A landscape with many valleys, sampled at points; each row gives a point and its height.
From any point a ball rolls to the lowest of the 2 points nearest to it. It stops when none of these is lower. Distance is the straight distance between rows; heights are no part of it.
K116: [ 10   5  -1   7   2   5   2  16  11 -17  -1 -15 -13 -30  -4   0  -6  -2
  -9   0  20 -23  15   4  -7   4]  (h 3.10)
K106: [  6 -13   7 -16   4  39 -10  17   2  -9 -26  23   6 -46   7 -26  10 -18
   1  18 -18  34  33  -4  -3  -9]  (h 2.12)
K483: [ 12  -5 -14   2  -1  33   4   4   6 -16 -10  16  -1 -66 -11 -14  -6  -9
  -8  25  -8   3  40 -10 -20  24]  (h 1.77)
K377: [ 19   6   7 -12 -14  20  -6   5  12 -19 -19   1 -11 -33  -7 -15  11 -10
 -10   1  19  -4  24  -6  -2  -2]  (h 2.69)
K386: [ 18  -9   2  20   9 -10   5 -20 -12  -8  37  -2  13   4  29  -7 -16   3
 -10   6  13 -11   2  -6   7 -10]  (h 2.91)
K435: [ 18  27 -17  -2 -27  35   5  23  24   3  -4  -7 -20   9 -32   1 -14 -13
  11   8   2 -15  -4  20  -3   3]  (h 5.43)
K913: [  6 -14 -19  34   4  -3  15 -19 -12   1  51   6  21 -22  40   2 -18  -7
   7  14  -3 -26   8  -5   0   4]  (h 3.70)
K878: [  5   2  13   7   3 -28   0 -18 -14 -13  16  -5  15  16  26  -8 -18  18
   1 -10  18  -1   3  -2  11 -11]  (h 2.45)
K650: [ -7  20 -12   4 -27   9   7  17  -1  44   0   7   7  35  -9  13  15 -10
  22  10 -33 -10 -20  11   0  -3]  (h 6.52)
K189: [  8  11  -4 -22 -11  -4 -17  -8  -9   8 -24 -14   1  16   0 -19   6 -19
   9   0  -7   9   4  -3  15 -25]  (h 6.16)
K901: [  5   2  10 -15   0   2 -14   3 -11   4 -28  -2   1  -7   5 -13  17 -13
 -10   3 -20  14  17  -6  11  -9]  (h 6.25)
K237: [-34 -18   8  31  16 -22  -6   0   5  27  11  -6  44  13  40  20  -7  12
  18  17 -12 -13   2  -6 -12  -5]  (h 4.00)
K356: [  9  19 -48  11  12  31  11  -2  27  -3  29   0 -26 -42 -31  38 -21   8
 -23   4  37 -21 -12  -6 -10  43]  (h 4.87)
K135: [-30  16   4 -29 -23 -42 -13 -25 -15   0 -25  -3  -1  47  11  -3   2  16
  18 -41  15   4 -20   9   9 -16]  (h 6.14)
K828: [ -1  16 -29  31  17   0   3  14  21  -5  13 -12 -19   2 -20  33 -14  29
 -35  -2  22 -22 -20  13  -4  19]  (h 2.44)
K868: [ 11   7 -25  23   9  11   3   2  18  -9  19 -12 -14 -39 -14   8 -22   5
 -16  11  23 -29  11   2  -7  11]  (h 2.54)
K937: [ 23   3 -12  -5 -14  33  -3   6  15  -3 -24  -4  -3 -41 -15  -9  -5 -19
  -4  26   0  -4  29  -7 -16   9]  (h 2.29)
K518: [-20  -4  26 -25  -2 -49  -7  -8 -15 -16 -16   9  11  33   2   0  22  18
   6 -24  -3  17 -16 -10  -9 -11]  (h 0.73)
K948: [ 29 -10   7   1   7  -9   5   7  -1  -7   0  15  -9  -1  -4 -10  -5  -9
   8   1   6   0  -2  -2   3 -16]  (h 6.77)
K886: [ -7   4  15 -10  -5 -18 -22 -14  -8  -3   5 -15 -13  35   5  13   3   1
  -6 -12   7  -7  -9  13  14  -6]  (h 5.96)
K133: [-14  -7  24 -16  -8   6   5  16 -21  -2 -26   3  14  30  21   5  26  10
   5 -20 -26  21   2 -12   2   2]  (h 6.72)
K113: [  5 -19   4  -2  12  19  -2   9   0   0  -2  11   8 -51  10 -21  -4 -17
  -9  21 -20  16  31  -1  -8   5]  (h 2.37)
K344: [ -8  24   8 -21 -22  -3  -2  14  -1  32 -11  -2  15  42   0  -2  19 -18
  21 -12 -22  11 -11  -3   6 -11]  (h 6.62)
K424: [-16   2  32 -19   0 -19 -10  -7 -20 -30 -15   8   1  31 -17 -14  28  19
 -10 -27  -6  15  -9   3   6   1]  (h 0.91)
K992: [ -4   3  -9  12 -23  22  19   9  11  19   9 -11 -18  18   7  16 -35  -1
  16   5  -2  -7 -10  23   0  -2]  (h 5.49)
K541: [  3  10   5  -3  18  -3   3  28   4 -25   1  -5 -10   4 -32  16  24  25
 -18 -20  21  -8 -22  11   9  21]  (h 4.43)
K309: [-10 -12   5  15   0  18   5  11   4  -6  -6  -4  -8 -13 -15   5  15   0
 -17   6 -23  -5   6   1 -12  17]  (h 3.77)
K994: [  8  23 -32   6 -14  22   8  19  23  19  25   0 -19 -10 -54  27  -8  -5
  -3  15 -11 -17 -19  27 -14  31]  (h 1.81)
K255: [  4   9  19  -2   5 -27  -5 -13 -15   8  -2   7  19  25  19 -17 -24   5
   9 -21   0  14   7  -7  12 -15]  (h 2.16)
K98: [-10 -29  27   9  17 -20   7  11  -9   4  -9  16   9   9  21 -15  11  -9
   2  -3  -4  11  -4 -10  -8  -7]  (h 6.53)
K462: [ 17  -5  12 -17  -3   7  -6 -26  -5 -21  17  -2  -7 -11  14 -13   9  -6
   0  -5  22   0  17 -12  25 -15]  (h 3.75)
K640: [ -1  16  -1  16 -10 -34  -2   5   4  17   3  -2   3  25  -2  19  11  33
  -2  -4  -5 -13 -15  18  -4 -16]  (h 2.86)
K325: [-14  -4  -3  24  10 -16  -3  26  11  -3  -2 -15 -10  12  -5  26  -7  17
 -14   0  11 -25 -18  21 -16  16]  (h 3.04)
K669: [  1  -6  -9  20  -7  -1  17  -8   3  26  12 -10   1  11  34  15 -29   7
  16   3   2  -2  -2   5   6 -13]  (h 5.78)
K919: [ 19  13  -5  -8 -13   5  -7  -9   6  -9  11 -14 -24  15  -5  15  -7  -1
  -8  -3  17 -11  -6  12  15  -8]  (h 5.80)
K442: [-31  -6  21 -26  15 -58 -10 -30 -26   5 -25  16  38  28  34 -26  -4  -3
  19 -34  13  36 -11 -20   0 -16]  (h 0.36)
K491: [-22  -6  15  -8   4 -54 -14 -42 -17 -41   2   8  17  35  23  -9  -7  36
   1 -36  38 -10 -18  -1   8  -5]  (h 6.31)
K264: [ 10  19 -27  10 -23   2   9  20  14  23  18  -5 -13  10 -31  23 -14   8
  -4  11 -22  -4 -24  40 -13  10]  (h 2.30)
K954: [-11 -10  23  -7  -7 -13   5   6  -9   7  -9 -20  13  32  32  18   1  12
  11 -10 -11  12  -8  -5  -1   2]  (h 6.78)
K972: [ -4   9  -4  -2 -22  36  11  14  16  14  -2 -14 -15   1 -15   4 -16 -16
  24   8 -13  -9   3  11  -9   5]  (h 5.22)
K530: [  8 -10  22 -19  12   0  -8  -7 -16 -45  -8  21 -16 -10 -10 -23  25  11
 -19 -20  12  21   4  -5  16  -6]  (h 1.29)
K926: [ 21   6   0  -2   7  20  -7   9  10 -11   5   7 -14 -23 -43   5   7  -5
 -30   9  12  -8   3   8   5  29]  (h 2.22)
K845: [ 10 -13  17 -33   3  18 -19  -7 -12 -31 -26  25 -13 -15  -6 -36  29 -11
  -3   0   3  33  13   0  16 -23]  (h 1.54)
K335: [-11 -18 -33  29   7  14  11 -21   3  11  28  -4 -19 -38  -8   9 -35  -5
  12  28 -23 -16  -4   1 -20  19]  (h 4.91)
K390: [ 36   3  -9  -5  11  38  -9  -7  13 -29  -4   8  -7 -33 -36  -5   5  -2
 -40   9  37   9  14  -5  13  36]  (h 2.62)
K164: [-17  11  17 -34  -8  -7  -6  15 -18  13 -31   7  15  34   6  -9  30  -4
  17 -18 -30  20  -6 -10   8 -13]  (h 6.67)
K717: [ -2 -20 -20  22  -3  12  15 -24   5  13  37  -9  -5 -34  14  11 -16 -14
  10  23 -11 -22   6  -7  -8   8]  (h 4.45)
K634: [  9 -17   7   1  10   4  -1 -20 -15 -29  26  -4  10   0  34 -17   6 -10
  -8   6  10   5  14 -24   8 -23]  (h 3.40)
K632: [  6   5  17 -22  -3   8   0  -3 -10 -31 -16   7 -18  14 -36 -19  30  13
 -20 -27   3  20  -3   5  11  10]  (h 1.08)
K490: [-25 -11  -6  37  15 -21  -2   1   2  10  17  -8  18   1  17  17  -9  17
   8  18 -15 -27  -1   6  -8   2]  (h 3.76)
K354: [-11 -12   8  -4   6 -15   0  -5 -15  15 -19 -22  26  17  48  -1   2   0
   9  -5 -12  18  -1 -16   8  -9]  (h 6.85)
K973: [ 15  18 -16  19 -16 -19   2  10  12  17  14  -4  -9  11 -14  28 -18  20
 -17   2  -6  -2 -12  28 -13  -4]  (h 2.68)
K218: [ -4   6 -12   3   7   5  10   0   6  49  -7  -9  12  17  17  14  -1 -16
  34  11 -21  14  -9 -16   5 -34]  (h 6.21)
K302: [ -8   1  12  -2 -14  15  15  23   2   4  -3  -7  -4   9 -25   7  31  -1
  -2   7 -34   2  -8   8 -17   9]  (h 3.99)
K510: [  3 -17   9 -29  10  27 -14   4  -4  -5 -32  29   8 -21  16 -43  16 -19
   0  10 -14  50  19  -6  14 -28]  (h 1.79)
K649: [ 19  21 -14  -7 -22  16   1  13  12  -4  -2 -18 -25  18 -31   9   1   5
  -1  -1  13  -9 -14  21   9   2]  (h 5.62)
K5: [ 37  -6  -3  -2  13  32  -1 -13  -4 -37   9  21   0 -38  -8 -15   6  -2
 -28  16  16   5  26 -14  13  16]  (h 3.12)
K241: [ 12  -9 -27  11  17  28   6  -8  -1 -30  16  14  -3 -68  -6  -5 -28  -8
  -9  17   1 -14  27  -6 -10  41]  (h 2.71)
K694: [-12  10  21 -15   4  -9   2  32   1 -22  -9 -11  -7  20 -29   3  24  19
   5 -16  -4  -4 -14  22  -1  10]  (h 4.26)
K14: [  1  -5 -33  14  26  39   7  -1  16 -31  20  10 -12 -63 -20   6 -12  -2
 -26  10  31 -18  11 -20  -9  51]  (h 3.68)
K58: [-13   7 -15  11  -9  18  17  10  13  48   8  -3   6  13  -3  17  -6 -22
  33  16 -33   6 -13  -5 -15 -13]  (h 6.37)
K332: [  8  11 -38   6  11  42  -1  -4  24 -10  12   3 -21 -56 -47  14 -14  -4
 -17  22  23 -18   8 -12 -15  45]  (h 4.27)
K593: [-35  -1  29 -29   8 -45  -7 -16 -20   7 -32   7  30  41  11 -20  18   4
  22 -30  -7  39 -15 -14 -10 -19]  (h 0.54)
K482: [ -8  19   3 -32 -20 -20 -15 -11  -8   4 -12 -13 -15  40  -8  -7   8  -6
  12 -19   4  -1 -18  14  14 -20]  (h 6.05)
K347: [-18 -17   1  28  16 -11   6  12   0   5   4 -12  -2 -10   1  10   6  14
  -6  12 -12 -20  -2  12  -4  13]  (h 3.43)
K102: [-24  -1  16 -10  -4 -36  -7 -32 -12 -26  -9  -1 -12  36   9  -8  -1  25
  11 -39  34  -6 -15  -1  11 -11]  (h 6.23)
K188: [ -7 -12   9 -13  13  -5 -14  -3 -16  17 -28  16  17  -9  35 -21  23 -21
   3  -2  -8  11  17 -20  20 -20]  (h 6.36)
K95: [ 10  10  -7   7 -11  27   5  10  14   8  12  10 -20 -20 -47  14  -1 -14
 -21  11  -8 -10  -2   5 -12  44]  (h 2.31)
K850: [-15   2  16   2   3 -40 -14 -18  -8  20  -7   5  29  54  25   4 -17  18
  13 -14   0   7 -10  -3   2 -25]  (h 2.39)
K238: [  1 -20   1  16   9  10  10   4  -8  -3  11   4  17 -42  32 -21  -7  -7
  -3  12  -8   0  26 -11   2   5]  (h 2.90)
K815: [  2 -11 -12   8  -9  15   5  -9  11  22  16 -14  -5 -25  12   4 -16 -27
  17  25  -5  -6   9  -3 -10 -10]  (h 4.86)
K758: [ 27  -4  -8  -3  -4  -2   1 -14   8  12  15  -7   4 -23  22 -12 -19 -26
   9  19  13  -4  17 -13  -2 -27]  (h 5.19)
K966: [ 10 -19   6  16   5 -24   7   8  -2  18  -2   8  -4  14   7   1  -5 -13
   1   9  -5  -6 -10  -1  -9 -14]  (h 6.63)
K458: [ 14  18 -19  13  17   7   0  17  27  -4  14  -8 -16 -20 -38  10 -10   8
 -37  -1  27 -15  -5   5  -2  24]  (h 1.76)
K842: [  1  -7 -11  14   8   3  19 -13  -2  37  11  -9  19   5  37   2 -12 -11
  29   7  -4  10   5 -24  10 -24]  (h 6.03)
K646: [-11 -19  22 -19  16 -36 -10 -12 -24  -7 -19  18  14   6  28 -27  18 -12
   3 -13   6  14   1 -15   8 -21]  (h 6.45)
K366: [-12   2  24   2 -10   5  16  30   2   0   1  -6   3  32 -19   9  19  12
  10 -13 -17   0 -13   8 -10  10]  (h 4.13)
K143: [-14  11   6   5 -13 -35  -6   2  -1  34  -5   4  17  42   7  19  -1  14
  18  -9  -7  -1 -18  12  -1 -26]  (h 2.59)

For each start below, name the point where the ball stops.
K462 -> K255
K106 -> K442
K650 -> K972
K135 -> K972
K966 -> K972

Call two points neighbours if one is among the 2 nearest of the other. Go from one point of each pair to the other, from neighbour to neighbour, staying as low as possible. Name the highest point that can't be avoided.
K458, K483 -> K116
K255, K994 -> K640
K458, K994 -> K95
